A landscape with many peaks, sampled at points; each row gives a point and its height.
A climber steps from a point to whichever of its 2 nearest points has the largest rise for the distance, and stops where none of them is higher. Distance is the straight distance between rows; heights are no part of it.
vifum h=10.1: [ -8  24   1 -16 -28  -3   0  17   8  16 -12  -7  11  -6  13 -10   9  10
  -9  -7 -20   4  15  -1 -10   8 -24  -1  11   9 -27  12  11 -14 -15]
mita h=5.1: [ 15  17  -6  17   3 -16  17  -3  -5  19  -1  -5  -4  24  24   1  10   2
  18  -5  -2  -2  19 -10  -3  10 -30 -12   0   8 -27  -3  -1 -30 -31]
zug h=28.2: [  6  13 -12  -3  -9   1  10  10  -1  -1   7  -9  24 -17  11  -3  10  -3
   7   4  -4 -26  -2   8  -3   7  22   2  -1  -3   3 -10  24   4  12]
favi h=58.7: [-10  11   9 -19  -6   9   8 -10 -12 -17  12  -6  16  -5  -4   2  12   1
  -5   6   6 -17 -33  -3  -6  10  14  -5  -6 -20  26  -7  -2   7  20]
zitok h=32.2: [  1   8   9   6   5   8   7 -27 -21   4   1  16 -17  -4  -7  -6  24   2
 -34  -5  23   1  -9   0   0 -10   7   3 -11   8  -3  19  -1   8   4]
nozuf h=13.1: [ 10   8   0 -13 -26  12  12  16  14   4  -2 -17  13   3   5 -12   0  -5
  28   4 -16  13   2   4  -6  21 -15   9  14 -22  -8  -3 -12 -17 -24]
Midub h=12.7: [  1 -21  24 -18  13   9  -6   2  -2   1   8  -6 -24   2 -22  -3 -13  21
   7  13   4 -14 -16  11   5  -1  -1   9 -22  -9  24  19 -12  13  -8]
melig h=35.1: [ 11  -1   1   5   1   8   7 -14 -35   0  -4  14  -9  -6 -27  -5  -7  -9
 -18  22  -4  13 -22   7  -3  18   2 -10 -21  -9   8  24 -11   8  12]
Rofam h=41.3: [ 10  -3 -24  22  12  -8   8   2  20 -13   1   4  -3  -5   3   3 -11   2
  12  -1 -10  15  16  10   7 -14  20   6  14   8  -4 -10  10  19 -12]
Suv h=31.7: [ -8  -6  -9  22  -1 -13   5  -8  -4   5   5 -16  16 -17   9  12  11 -23
  -2 -15   4 -13  12   0  -9 -15  16  -5   7  20  -5 -34  19   7  15]
gazaz h=40.5: [  1   1  11 -26  -3   8 -15  22   3  12   6  -5  14   2  -5 -14  -6  -3
  16  22 -10 -16 -19  18   8   9   0  -1   7 -25  10  -1   2   0   5]
Furat h=5.4: [ 10   7  10 -18  -6  -2  -2   1   9  17   4 -13 -21  18  -5   5  14   8
 -10  -3   6   6  12 -15  -7  20 -24  11  -3  -5 -13  10  -1 -25 -17]
rola h=39.7: [  9 -17   8  38  -7   6  21 -24 -32 -10   5   5 -25 -16 -20  16  12 -15
 -13   2   7  -2 -19 -11  -7   3   9   1 -19  11  12   0 -11   0  15]
loz h=47.9: [ 10  14   1  -1  -1  15  -5   1  34  -3   7  -7   2 -15  16  -3  20  -4
  -5 -14  12   6 -14  -9   0  -8   3  18  26  -9 -14 -14   2  -2 -24]
noba h=29.5: [  8 -14   7  13  -9  12 -14   6  15  -2  -1   2 -36   2 -10   9  -1  -6
  -6 -14   8  31  -8 -15 -12  -4  -8   2  26  13   9 -10 -19   1 -11]
kub h=8.1: [-13  10   2  -9 -21 -18   3   5  -8  22 -11  -6  12 -11   8   6  12  -8
 -13   0 -10 -11  20  -5 -15   0 -18 -22  -9  24  -6  -3  14 -10  21]
Vin h=34.4: [-13   6   9   3   4  -6  -7  10  21   7 -13  12  -3  14  11   2  10  -1
  -7 -20  10   6  26  -5  12 -19 -35 -21  15  17 -16  -1  -8 -20 -17]
tilob h=35.0: [  1 -10 -14  21  -3  -2   6 -10 -15  -9  -2  12 -20  -6 -13  12  -4 -11
 -16  -1  -1  32  -8  -6 -15  -4   2 -11  12  21   7  -6 -10  11  10]
sutiz h=39.6: [  4  19 -19  -9  -1 -13   9  -1 -10   7   7   0   2 -14   8   2  14   7
 -18  -6  -3  -8  17  -5 -11  11   4   2  -4  20  -9  10  19   6  10]
fil h=31.1: [ -8 -12   6   1  20   3 -13 -11  18 -12 -10  18 -12  10   3   2 -11  21
  -5 -15  20   8  -6   0  17 -29  10  13   1 -11   2  -1 -12   9 -17]
viru h=36.3: [-16  12   1 -13  -5 -11 -22  13 -13   5  -8  12  16  24   4  -1 -20  -2
  19  19 -16  -4   0  -1  11   5  -6   5   0 -14   8   5  -6  -7   7]
mafas h=13.3: [ -4 -18  26 -17  18  12  -5   6  16   1   8  -5 -17   8 -10  -4 -12  32
  13  -6  10 -21  -5  -2  17 -11  -9  17 -16 -14  15  17 -15  -3 -19]
ruzu h=19.9: [-18 -13 -25  29   7  -8   2 -20 -14 -29   7  -7   9   2  -5  15 -11 -17
  -9  -5  -4  27  -4  -3  -7  -2  16   3  15   9   3 -24  -1  22  -4]
Zez h=29.6: [-16 -10  14 -11  19  -4 -32 -11  -4  -4  -7  24  -5  24   3  10 -20  28
   5  -2  15 -12 -11 -14  20 -22  12  18  -7 -13   6   2 -16   2  -1]
dag h=26.0: [  0  10  -5   0   2   1  11   6  13 -12   3  -2  27   1  10  -4   0   3
  19   7  -2 -20  -1  10  15 -14  25   1   3 -10   5 -14  16  10   6]
Lebib h=24.0: [-15   9   5  -3  -1  -3   9 -12  26   0  -6 -13   7 -21  14   1  30  -9
  -9 -23  14  -5  16  -1   3 -16  -8 -14   1  14  -1 -11   5  -6  -1]
vudi h=28.8: [ -5  14  -7   4  -9   7  10 -16  -6  -4 -14   9  10 -15   1  -7   9   1
 -23  -1   6  16  -2   9 -10 -12   7  -9   4   7  -8   5   0  17   1]
nez h=31.8: [-12  12 -10  -1   8   6  24 -19   9 -36  13  -8  18  -8  -1  -1   0   5
   9   0  -8  14 -14  11   7  -6  26  11   9 -14  15 -13  -4  18 -11]
kole h=37.8: [  4  10  -6 -20   7   2  15   2  15  -5   3  -4   6  -4  -2 -11  -8  16
   9   1  -3   6   2   9  10   0   6  12   0 -10   8  12   0   8  -4]
diz h=37.5: [ 14   5  -3  -9   2  -7   7   4  12  20   1  -6  -9 -13   6  -3  24   3
 -10  -7  10 -28  16   1   2   1  -1  -5 -13  16   0   7  22  -4   8]
nake h=31.0: [ 18 -12  -3   3  14   5  -7   8  10  20  -2  16 -17  -3  -1 -12  -5  17
 -10   0  17  -7   9  21  13 -14   6  -4  -4   8 -10  15  14  13  -2]
veki h=28.5: [ 15 -23   8  28  10  14  12 -15   5  -6 -15  16 -14  -1  -7  -9   3  -3
  -7  -3  21  -6   0  17   7 -39  18  -6 -12  -6   1  -6   4  15  -7]
vagel h=45.6: [-18   2 -12  14 -13 -11  -2  16 -25  -6  11 -19  28   4   6   4 -11 -16
  19  -6 -15 -11   7 -11  -4  30  -1   6   8   2  -6 -16  11 -15   8]
Selep h=3.3: [  9   0  -7 -24  -6   1 -22  12 -11   3  10  -1  -3  25  -8  -7  -3  -2
  15  18 -16  13  -5 -12  -7  35 -18  14   6 -23 -11  16 -20 -20  -8]
zes h=46.7: [ -6   5   8  -9  20  -6   1  -8  -2 -24  18   0   2  18  -4   7  -9  16
  20   1  -4 -14  -9  -8  18  -3  22  17  -1 -12  21  -3  -7   9   8]
luseg h=43.6: [ -1   8  12  18   0  -3 -19   7   5  15  -7  12   1  29  19   4  11  -7
   9  -5  12 -29   6 -17  18 -16 -10  -3  -6   5  -1 -10   7 -18  -2]
roleg h=28.4: [-15   7   9  -4  15 -11 -28  -9  -5   0  -2  20  -5  33   1  13  -5  19
  -8  -4  13 -15  -3 -21  14  -9   0  11 -15   3   5  11  -9   3   8]
feput h=26.2: [-13   5  -8  11   6  -1  13 -20  25 -16   5 -12   6 -13   9   9  14 -10
  -8 -15   5   8   4   4   3 -12  11   0   4  11  10 -21   4  10 -15]
Nekem h=37.9: [ 18   5  13   3   3  -8   0  -1  11  12  14  -5 -20   2   7  15  26  -6
  -1 -26   4   3  16 -22 -10   6 -15   4  19  23 -22 -10 -10 -21 -16]
pite h=50.4: [  1   6  15   6   2  -4   7  15   4  -2  10 -12  12  21   6   1   0  -7
  34   5  -5 -35  -3  -1  19   6   4  -1  -7 -15  18 -16  12 -15   2]
sobi h=35.5: [  3   3  14   7   1 -12 -10  -6   6  15  15  -1  -6  -4  15  14  32 -18
  -1 -28   4  -2  18 -22  -4 -14  -6  -4  17  25 -17 -23   1 -15  -3]
vazo h=27.5: [  8 -11 -10  13 -20   8   1   7  -3 -14 -19   7  16 -14  -3  -8 -22  -6
  13  21  -8  19 -13  20  -4 -13  16 -12  11 -12   0 -10  -1  21   9]
Kudo h=42.4: [ 14  11   3  11   4   5   1  -5  30   0  15 -10  -4  -6  15  11  20  -9
   2 -24  -1   9   6 -13  -4   8  -3  14  26   4 -18 -17  -7 -13 -29]
sokaz h=28.6: [ -6   0 -10 -18 -18  12  14   0 -15 -27   1  -7  22 -24 -11 -16 -12   2
  10  22 -19  10 -27  11  -6  15   6  -9   4 -20  10   7 -11  10  16]
Tak h=37.2: [ 12   1   4 -22   8  11   2  12   8  10  13  -2   4 -10  -3 -18  -6  13
   8  13   0 -11 -15  22  12  -1  13   6   3 -17   7  10   7  13   1]
Kez h=30.0: [  8 -21   5  12  21  18   2  -3   9   7  -8  19 -14  -7   4 -15  -3  14
 -17  -9  28   0   9  29  13 -33   8  -6  -7  -5 -15   9   3  11 -10]
tesim h=25.2: [ -2   1 -23 -10  -8  10   8   1 -17 -32  15   4  23 -18  -1 -20  -1   6
  14  17 -17   1 -19  10  -2   3  25   7  18 -19  -2   3   2  15  10]
fosar h=11.6: [  3  20  -3 -17 -15   0  15  15  17  10  -5 -16  14   4   8 -14   2  10
  14   4 -20   7  16   1   0  14 -20  11   8 -10 -18  10   4 -18 -28]
Pupe h=1.5: [  9  12  -5  -7   4 -10   8  11  -5  -1  22 -20   8  15   4   4   1   0
  20   0 -16 -14   8 -16   1  31  -2  19  -4 -11  -3   1  10 -20  -5]
ket h=24.5: [ -7  -3 -11  10 -20   7   1  -2 -15 -21 -13   4  30 -10   3  -2  -5 -10
   1  17  -4   2 -15   6 -10  -9  20 -12   5 -10  -3 -14   6  19  16]
gog h=36.5: [ 19   7  -1  11   3   0  24 -18 -17  17  -5  17 -12 -22 -11  -8  18  -5
 -27  -6   4   4  20  11  -6 -10   2 -21  -9  25 -10  18  10   1   6]
som h=32.3: [ -5 -14 -11  16 -10   5  -8  -3   4 -13   1   5 -16  -7  -5  14  -1 -19
 -12  -9  -2  39 -10 -15 -21  -5  -4 -10  28  17   9 -23 -13   4   0]
giz h=40.9: [ -8  11   7   7  -9   1  -6   9  11   9  -8  -1   6  17  11   4   8 -14
   5  -6   5  -8   5 -11   3  -2  -8  -3   3   5   2 -14   1 -13   2]
tusop h=45.8: [ 18  -7  -3  29   6   8  30 -11 -25 -27  13   4   1 -12 -17  -4   0 -11
   9  11  -2  -2  -8  13   6   2  37   6  -7 -12  11  -2   7   6   8]
zito h=26.1: [-23  22   7 -22 -28   8 -12   7  -1   7 -13  -1  23   5  10  -6   3   0
 -14   2   0   9 -12  -8 -10   6 -20   0   8  -8  -5   6  -5  -5   1]
teb h=42.0: [ 16   2  -2  13  13   3   9 -13 -24 -10   3  19  -8   4 -16  -6  -7   4
   2  10  -2  -3   4  11   8   0  27   4 -16  -4  10  17   2  14   6]
fuvu h=16.6: [ -8  -3  -9  -1 -19   3   9   1   0  -1   9 -23   6 -16   4   9   5 -16
   2 -27 -22  15  13  -3 -43  27 -21   5   9   3 -15 -23  -9 -23  -6]
Gen h=36.4: [ 17 -20   0 -10   6  10 -28  16  -4  -2  15   4 -28   2 -13  -7 -17   7
  16  11  -3   2 -19  -2   4   8   5  22  10 -12   8  15 -12   9  -2]
Beru h=28.3: [ -1 -18  16 -12   9   4  -2   0   2  15 -19  -1  -4   5 -15  -4 -18  10
  -6  12   9  -7  -4  21  10  -2  -7 -23 -33  -5  17  14  -7   5   9]
Bopep h=41.1: [ -9   7  -4  -2  13 -10   9  -1  12 -17  10 -10   0  20  -4   9 -19   3
  26  -8 -13  11  11 -11  13   9   6  19   0  -3  15  -3 -13  -4  -5]
poge h=39.3: [-12  13  -8   2 -22 -11 -19  23 -26   8  -8   2  17  21   9  -2  -8 -12
  15  19 -24  -7   5  -9  -3  21 -17  -8   0  -3  -3   2   5 -14   2]
sof h=30.4: [ -1 -11   4  -3  -5  -7   8   6  10  17 -30  -7  -1   5 -10   4 -16   2
  -6  14   2   0  10   9   4  -2 -22 -35 -25  10  10   5   0  -5  17]
nuse h=25.1: [  7 -13 -16  20  -8   6   1  -5 -15 -19   0   7   4 -10   4   1   4 -18
  -3   8   9   1 -18  -1 -12  -6  24  -1   7  -8   4 -18  10  14  15]
sog h=31.6: [-13   4   7  -7   6  -2 -11   2  13  10 -15  13 -10  11   1  -2   0  12
 -20 -13  20   6  14   0   8 -14 -19 -14   3  13  -7  12  -4  -1   5]
novo h=38.9: [  3  -5  -2  11   9  -7  -8 -10 -18  -9 -12  21   8  15  -5   3 -20   3
   5  13   2  -7  11  10   7 -12  29 -11 -12  -4   8   0   2  17  18]
retub h=24.2: [ -8 -10  -8  16  -9  -9   4 -25   4 -13  -6   4   9 -18  12   4  21 -24
 -23   2  -3  18  -1   3 -15 -32   6 -11  20   8 -12 -28   6  26 -15]
Zelu h=29.0: [-23   9  -5 -18 -24   4 -19   4 -14  -6 -18  10  26   5   1  -4 -14   5
  -9  16 -12  14 -15  -1  -8   4  -4  -5   3  -6   1  12 -11  14  16]
mub h=30.1: [  1  -3 -10  15  -1  -6  13   3  -8  -5  12 -23  15 -22   4   9   1 -16
   8 -12   2 -22   2   6  -8  12  21   6   1   7   7 -26  22  -2  19]
fif h=21.2: [ -2 -10 -23 -13  -2  -2 -16  15 -16 -18  24  -1  12 -12  -1  -9   2 -10
  17   5 -14 -21  -5 -14 -14  46   7   5   2  -8  -8  -2  16 -17  11]
sak h=37.7: [ -6   9   4   9  -8   5  -3  15  26  15 -17   7   7   9  14  -7   2  -4
   8  -9   4   0  15   3  11 -16 -20  -9  11   2 -11  -8   1 -14 -16]
zole h=17.7: [-14   7 -21  14  -2  -7  15 -15 -18 -26  -2   1  14  -3  -5   5 -16   1
  -5   1 -17  30   6   1  -8   6  17  -1   0  13   0   3  -6  20   1]
Mupu h=36.2: [  4  12   9 -11  17  11 -16   3  27   7   4   6  15   5  15 -11 -13  17
   8  -5   1  13 -12  -6  16 -10  -6  26  22 -20 -24   8 -10  -7 -21]
bada h=16.0: [-24 -13  18 -25  12  17   1   8  28   5 -11  -1   0  -4   6 -14 -29  18
   6  -9  14  20   1  23  16 -12 -15   1   0 -20   3   5 -19  -8 -12]
fefa h=38.8: [  3  -3  -6 -10   6   8  -6  -4  -8  -6   9  10 -22   1 -11  -4  -4  11
  -8   1   7  18 -21  -3  -2   5   5  18   3  -8  14  18  -8  13   1]
Sidof h=8.9: [-13  12   4   4 -29 -12   0  14   0  15 -11  -1  14  -7  15   2  10  -7
  -5 -10 -23   1  22  -3 -11  -9 -19 -17  15  32 -18 -10  10 -13  -3]
Reg h=51.6: [ -7  11   8 -21   8   6  -7  -3  -4 -16  20   4  14  12   0  -3   5  14
   9   8   1 -19 -29  -5  13  -2  18  10   8 -27  15  -4  -4  10  11]
neduf h=26.3: [-14   6  -3   2  -8  -5  -4 -15  11  -6  -6   7   4 -14   7   5  19  -7
 -25  -6   3  24   8  -2 -12 -24  -4 -15  23  22 -10 -14  -1  14  -6]
seto h=21.8: [ -6  -8   2 -28  -7   2  -9   9   3  10 -13  -6  -7   3 -13 -10 -37   5
   8  20 -13  31  -1  12  -3   7 -15   1   0 -11   9  14 -17   2   6]
kag h=42.8: [  8 -16   6   7  -5  -5  12  -6 -11  -2  10 -24 -31 -13 -13  18  11  -5
  -5  -9   5 -15   0 -16 -20  14   2   7 -21  16  22  -2   7  -4  12]
tafi h=45.3: [  3   1  13  -2 -10   2  -4  24   0  -2   5  -5  13  13   0  -7 -11 -15
  42  20 -14 -16  -6   9  13   9  -1  -2  10 -26  16 -14  -5 -15   3]
Tetib h=19.6: [ 12  -1  24   9   8   3 -11   6   5  26  -9   7 -15  28  16  -5  10   7
   6  -7  19 -20   4  -4  17  -2 -39  -9  -7  -5 -22  13  -7 -28 -26]
Bef h=46.0: [  7   1  10  13  13  -5 -17  15   6   9  -1   9   5  25  11   4  -1   3
  24   4  -1 -42   2  -7  27  -9  -2   3 -14  -3   7  -1  11 -15  -4]
Palet h=42.3: [-15  -3  -9  20 -28  -4  -5  21 -15   0  -6 -10  18   6   7   6 -15 -20
  16   2 -24   8  10  -6 -15  20  -9 -11  13  11  -6 -15   2 -15   4]
pava h=30.3: [ 18 -17  -4  14 -10  11 -10  14   1  13 -15  13  -6 -12  -5  -5 -18  -7
   1  20   5  10 -10  19  -4  -9  10 -15  10   0   4  -4   5  17  15]
nivi h=37.6: [ 12 -13  -8  30  -1   2  12 -12 -32 -15  -3  14 -19  -4 -24   9 -13 -11
  -6  13  -2  19 -12  -2  -5  12  11  -9 -11   5  11   7 -11   7  19]
kig h=38.1: [ 13  -5 -18  20   0  -8  14  10   5   0  -2  -2  -1  -8  -1   1  -9  -4
  10   3  -7   0  19   9  -1   3  18  -7   3  17   4  -5  17  14   9]
Lim h=18.2: [-18  -2 -14   1  -9  -3  -5  -2  -8  -3  18 -15  11 -27   5   8   5 -17
  -5 -34 -18   3  10  -6 -36  12 -12   8  12  17 -13 -21   2 -11   9]
korul h=39.4: [  2   5 -14   4  -5 -17   1  17  -2   7  -8   1   6   6  -1   3 -16   2
   9  12 -16  -2  24   4   2  11   2  -9  -4  15   3   8  13   5  12]
Puz h=23.8: [-11   2  -5  13   5  -5   5  11  18  -4 -13   6  27  13  16  -1  -2  -1
  20   1   2 -22  11   9  23 -25   7  -7  -7  -7   5 -18  13  -4   2]
mokos h=32.7: [  9  -5  -3  13  -6  -7  14  -2   0  11 -22   6  -4  -7 -11   4 -12  -2
 -11   6  -1  11  18   6  -5  -9  -8 -38  -6  29  -1   1  -1   9  15]
Todu h=33.5: [ -9  -5  -1  13   5 -21   1  -6   6  12  11  -7   8 -10  10  13  17 -18
  -2 -24  -4  -2  29  -7   0 -21   0 -13  15  40 -12 -29  13  -3   0]
Denov h=14.6: [  4   3  -7 -10 -27   8  13  10   1   3   2 -21   8   0   7   1   8 -10
  15  -4 -14  12   4  -1 -28  33 -17   5   4 -20 -11 -13  -9 -30 -15]
ven h=6.3: [ 21   3  17  -1   5  -6 -27   9  -8  27   5   0 -16  26   1  10  22   0
  -5   7   1 -29  -4 -21  -2  17 -18   7 -12   2 -16  14   1 -20 -15]
Koga h=14.3: [-11 -16  25 -29  22  16  -4   5  24   6   7  -3 -11   3   4 -11 -25  25
  14 -10   8   1  -4   9  23 -10  -9  18   1 -23   1   9 -23 -14 -18]
luz h=6.8: [  0   9   5 -16   6 -16 -21  10  -7  20   1  -2 -10  26  -6   8  13   1
 -14   9   0 -21   6 -16   2  17 -15  -1 -21   6   2  15  11 -11   2]
Kodi h=20.3: [ -6 -11  31  -6   3  14 -10  14  21  21  -5  -4 -18  14   9  -6   7   5
  -7 -14  28 -14   7   2  15  -8 -36  -7  -3  -7 -14  14  -5 -23 -17]
disez h=30.6: [ -4   6  -4   0  10 -10  -3 -13  -7   3  -7  20 -15  13  -7   4  -1  11
 -23  -7  12  12  13  -5  -1  -9  -4 -13  -3  23   2  14  -5  13  12]
vemas h=45.0: [ 18 -26   5  -3 -14   1 -11   9  -7   8   0 -20 -33 -11 -21  13   7 -12
 -10  11  -3  -6  -9 -12 -26  23 -12 -10 -17   3  15   1   5 -13  12]
Kope h=29.4: [ -7  -2   3   0  18  -6  -5 -18 -10  -7 -10  19 -16  21 -10   7  -7  22
 -18 -12  15  -3  15  -5   7  -5   2  -4 -27  12  12  22 -12   9   8]
sukez h=7.5: [ -6  11   4 -21 -10 -17  -5   1  -7  23  -6 -14  -1   0   1   6  19  -5
 -21   7  -1 -13  16 -10 -15  13 -23 -13 -20   7   0   4  17 -19  13]
rufof h=34.3: [ 28 -14   2 -12  10  -1 -31  30   3  24  10  -3 -21   9 -12  -8  -9  -1
  15  19 -13  -9  -4   5   6  17  -3  13   2  -6  -9  18   1  -2  -9]
pebo h=41.0: [ 11 -13  10  14  -2  -2  23 -21 -19   3  -1  -3 -35 -17 -21  11  15  -2
 -19  -1   7  -1  -5  -6 -10   1  -5  -8 -27  20  15  11  -5   1  10]
sar h=39.5: [  3 -10   6  24  12  -2  29 -31  -9  -6   2  -6 -19 -15  -8   6  25  -4
 -13 -20  12  -9  14  -2   2 -14   9 -10 -26  27  10   4   0   2   6]
vezu h=22.8: [ -2  -2 -26  -8  -2   7  -5   9  -9 -29  25   0  18 -15   4 -12   0  -2
  18   4 -11  -7 -14 -12  -5  21  19  13  16 -12  -3  -6  11  -1  11]
sabi h=39.2: [ -2  -4 -18  12   3  -2  30  -7  -5 -22  13 -20  -5 -20  -9   6  -7  -7
   5  -8  -7  18  -8   2  -9  21  14   8   0   3  20  -3   1   4   2]
pori h=23.7: [-29  30  15 -21 -11  10  -9  -1  18   2  -9   0  21   8  14  -7   9   5
 -13 -11  16   7  -9  -7   5  -8 -20   4  11 -11 -13   6  -7  -8 -13]
fiz h=33.6: [  5 -12  13  -3  15   7  -8   3  15   8   4  -4 -32  -1  -4  -1  14  26
 -18 -16  29 -22  11 -11  12 -12 -21   5 -11  15  -8  28   1  -1 -11]
Suko h=19.8: [-12  18  -7 -11 -15  -2   0  -7  -6   1  11  -6  13 -38  19   0  26  -7
 -14 -26 -11  -6   2  -3 -33  -1  -6   8   4   6 -14 -12  10  -2  13]
kebu h=11.8: [  7 -21  19 -20   6  -2  -3   5  -3  -8   2 -18 -23   5 -32  -1 -17   8
  18  26 -11  -7 -14  11   4   8   0   2 -17 -18  32  11 -13   4   6]
Lik h=35.8: [-10   3  -7   4   9  -6  32  -7   2 -30  12 -26  16  -9  -7   2 -17  -1
  21  -1 -12   8  -1  10   6  10  20   3   0  -2  20 -11  -2  10   5]
rovaf h=48.2: [  1  -4   6 -11 -14   1  -9   8  -9   6  -4 -14  -2  -3  -6  10   7 -16
  -5   7   1 -14 -14 -11 -16  23  -5 -10 -14  -4  18  -7   3 -11  20]
zani h=30.8: [  1  19 -12   4   4   4   3 -21 -21  -3   0  27   3   0   0  -9  15   6
 -32   1  13  14  -4   1  -4 -15  13   8   5  -2 -17  15   6  19  -3]
riru h=33.0: [ -7   8   3  -9  22   4 -14  -9  27  -6  -1  13   6   3  15  -6  -5  20
 -13  -9  18  10 -13  -3  14 -27   2  19  15 -16 -22   2   1   9 -19]
lil h=34.9: [ 22 -12   9  22   0   8  18 -11 -11  19 -14  19 -24 -17 -19  -6   1  -6
 -23   2  11  17   6  14   0 -20  -7 -29  -2  23  -8   9  -3   6   4]
tufov h=42.5: [ 17  -4 -15  22  -1   6  36  -8 -15 -12  11  -2  -8 -31  -9   0  10 -11
  -1   0  -3   3 -12  11 -10  12  21   6  -4   1   9  -3   6   0   8]
Zuso h=24.3: [-14  -8  14 -33   4  10 -24   8  -9  14  -1   3  -3   6  -8 -10 -24   3
  -4  22  -2  15 -21  15  -2  11  -7   0  -6 -15  10  14 -15  10   8]
nep h=36.0: [ 15  -5  -4  11  16  -4   6   6  19   3   2  -3 -11   2   6   2  18  12
  -2 -16  13 -32  18  -3  19 -14   5  -1 -15  16   2   5  16   0   1]
Bigin h=22.2: [ -7 -19 -18  36  -5  -6  16 -27 -11 -22  -1   1  12 -17   2  10   2 -30
 -19   5 -13  23  -2   6 -18 -15  14 -10  16   9 -10 -33   5  23 -13]
gevo h=19.0: [-16  -1   3 -16  -8   9   2   6  22   2 -21  -2   4  -7  -4 -13 -31  10
   8   4  -6  36   1  18   1  -5 -13   0   9  -6   4   6 -17   8  -8]
zabe h=38.0: [  6   4  -1  19   6  -8  25 -28 -23   8   2   4  -1 -24  -3   2  20 -15
 -18 -13   0  -1  19   1  -9 -11  11 -21 -15  30  -8  -3   9   4  16]
disud h=42.2: [-11  10 -16   3   0 -18   3   5 -19  -2   7  -9  14   5   2  12  -7  -4
  -1   0  -8  -9  15  -9  -4  22   9   2  -5  17   1  -1  14   5  18]
Boti h=21.6: [-23  24  10 -16 -22   0   3  -7  11   5  -6 -14  18 -25  19   3  25  -9
 -15 -20  -2   0   5  -7 -20  -3 -15  -3   3   6  -8 -11   1 -10   3]
tetov h=21.7: [-19  13  24 -16  -1  18   1   4  30   6  -9  -7   8   9  13 -10   9   2
  -4 -17  26  -6  -7   3  15 -10 -26  -2   1 -18  -3   2  -8 -20 -15]
Lalo h=32.9: [  5   1   9  -2  11   6   1 -13  -1   3   6   5 -24  -3  -4  -5  22  20
 -22 -10  28 -17  -5  -4   9 -11   0   9 -16  11   2  24   4  11  -3]
Sobig h=45.7: [  7  -6 -18   5  11   0   6  -6  19 -14  -4  13   0  -9   1  -9 -13   8
   9   4  -5  26  -1  19   6 -27  21  16  17 -15  -4  -7  -1  23 -23]
ridu h=32.6: [-25   7   6 -14 -10  -8 -16   3 -15 -12 -14  11  26  15   0   1 -24  -1
  15  24 -11   0 -12   5   6  -1   3  -7   1 -18  17  -3 -14   5  23]
nuzi h=32.4: [ 21  -7  -1  -9  10  -1 -19  28  14  36   1   3 -16   1  -3 -10  -6   8
  -2  10  -1 -10  10  14   9   9  -6   0  -3   7  -9  18  17   2  -8]
subi h=35.7: [ -1 -18   1   5   1 -11 -19   1  -9  -3 -23  20   1   9  -9   5 -38   1
  22  21  -5   8   7  14  10 -10  19  -7  -1  -7  13  -5 -12  10  20]
Bigiz h=28.7: [ -7   4 -18  17  16   0  20 -29   2 -32  17  -1   4  -4   3   8  13  -6
  -9  -8   1  14 -11   3   2  -9  28  21   6  -6   6 -16   5  18 -22]
somar h=34.7: [ 14  -3   3   0  29  -4  -8   8  19   7   3   4  -7  11   3   0   6  27
  -3 -12   9 -28  13 -12  25  -9 -10  10 -13   6  -8  24   7  -8  -7]
Mavim h=2.3: [ 22   2 -11  -5   8 -12  -3   2 -19   1  18 -11   0  30   4   6   0   1
  28  17 -21   2   2 -16   0  36 -15  19   1 -16 -19  13 -13 -28 -12]
milig h=41.7: [  7  13  -5  -6  -8  17 -10  12  24  -5   5   0  21  -3  13  -9   1   2
  13  -1  -7  11 -15  -4   3  -5   4  21  30 -20 -17  -9  -4   0 -21]
zerat h=52.4: [ -5   5  16 -20  -6   3   5  -1   4   4  -3 -11   8   1  -4   2   8  -1
  -4   7   8 -21 -18   2  -1   9  -1  -7 -17 -10  22  -2   5  -2  13]
pid h=0.8: [ 13  13 -16  -7  15  -8  10   1  -2  -8  29 -20   2  -4   7   9   4   6
   5 -15  -7 -13   1 -22  -3  26  11  26   1   0  -4   4  16  -7   0]
bazur h=32.5: [  3   1  -6 -18  -4   6   2  -4 -31  -5  -2   1  11 -15 -20  -9  -7  -5
 -12  26 -11   3 -27  11 -11  24   1 -20 -16 -16   8  19  -7  11  17]
kabam h=4.4: [ 10   5   3 -24   5  -1  -9  -1   4   4   9  -8 -18  28 -10   1  -6  16
   2   2  -7  23   2 -19  -1  24 -19  25   1 -15  -9  22 -15 -14 -15]
sifen h=42.1: [ -5  12  -8  -5   3   1  -7  -1  12  -8   2   4  -5   9   1   4  -5   8
   0  -6   2  17  -4 -13   2   2   3  16   9  -1   5   3  -6   7  -3]
Kabuz h=5.8: [ 16  11   8  11   2 -12  -4  -3 -14  24   7   4 -10  31  17   9  20  -4
   4  -5   2 -16   8 -25  -5  15 -26   0  -3   8 -22  -1  -3 -30 -12]
katab h=26.9: [ 12 -12  -8  23   4   0  10 -12   4 -14  -7   8  -1   1   5   0  10 -15
  -5   2  14   0  -8   6  -5 -30  26   3   4  -8  -3 -21  12  23  -4]
sesin h=32.8: [  3 -22   0   4   3   4 -10  -1  -1  12 -26  22  -3  -3  -6  -8 -36   8
   8  14   4  15   9  27   9 -22  16 -10   0  -5   0  -1  -7  14   4]
pusel h=26.6: [ -9 -20  25 -11   4  11 -25   8   0  22 -14  10  -6   8  -5  -1 -25   1
  -8  18  15  -3 -20  21   5  -4  -3 -13 -19  -5  11   6 -11  10  11]

Where does a climber stop that starts at each point below?
zug => loz
roleg => loz
tetov => vagel
Kope => pite
retub => disud
katab => sifen
Kabuz => tusop
Boti => tusop
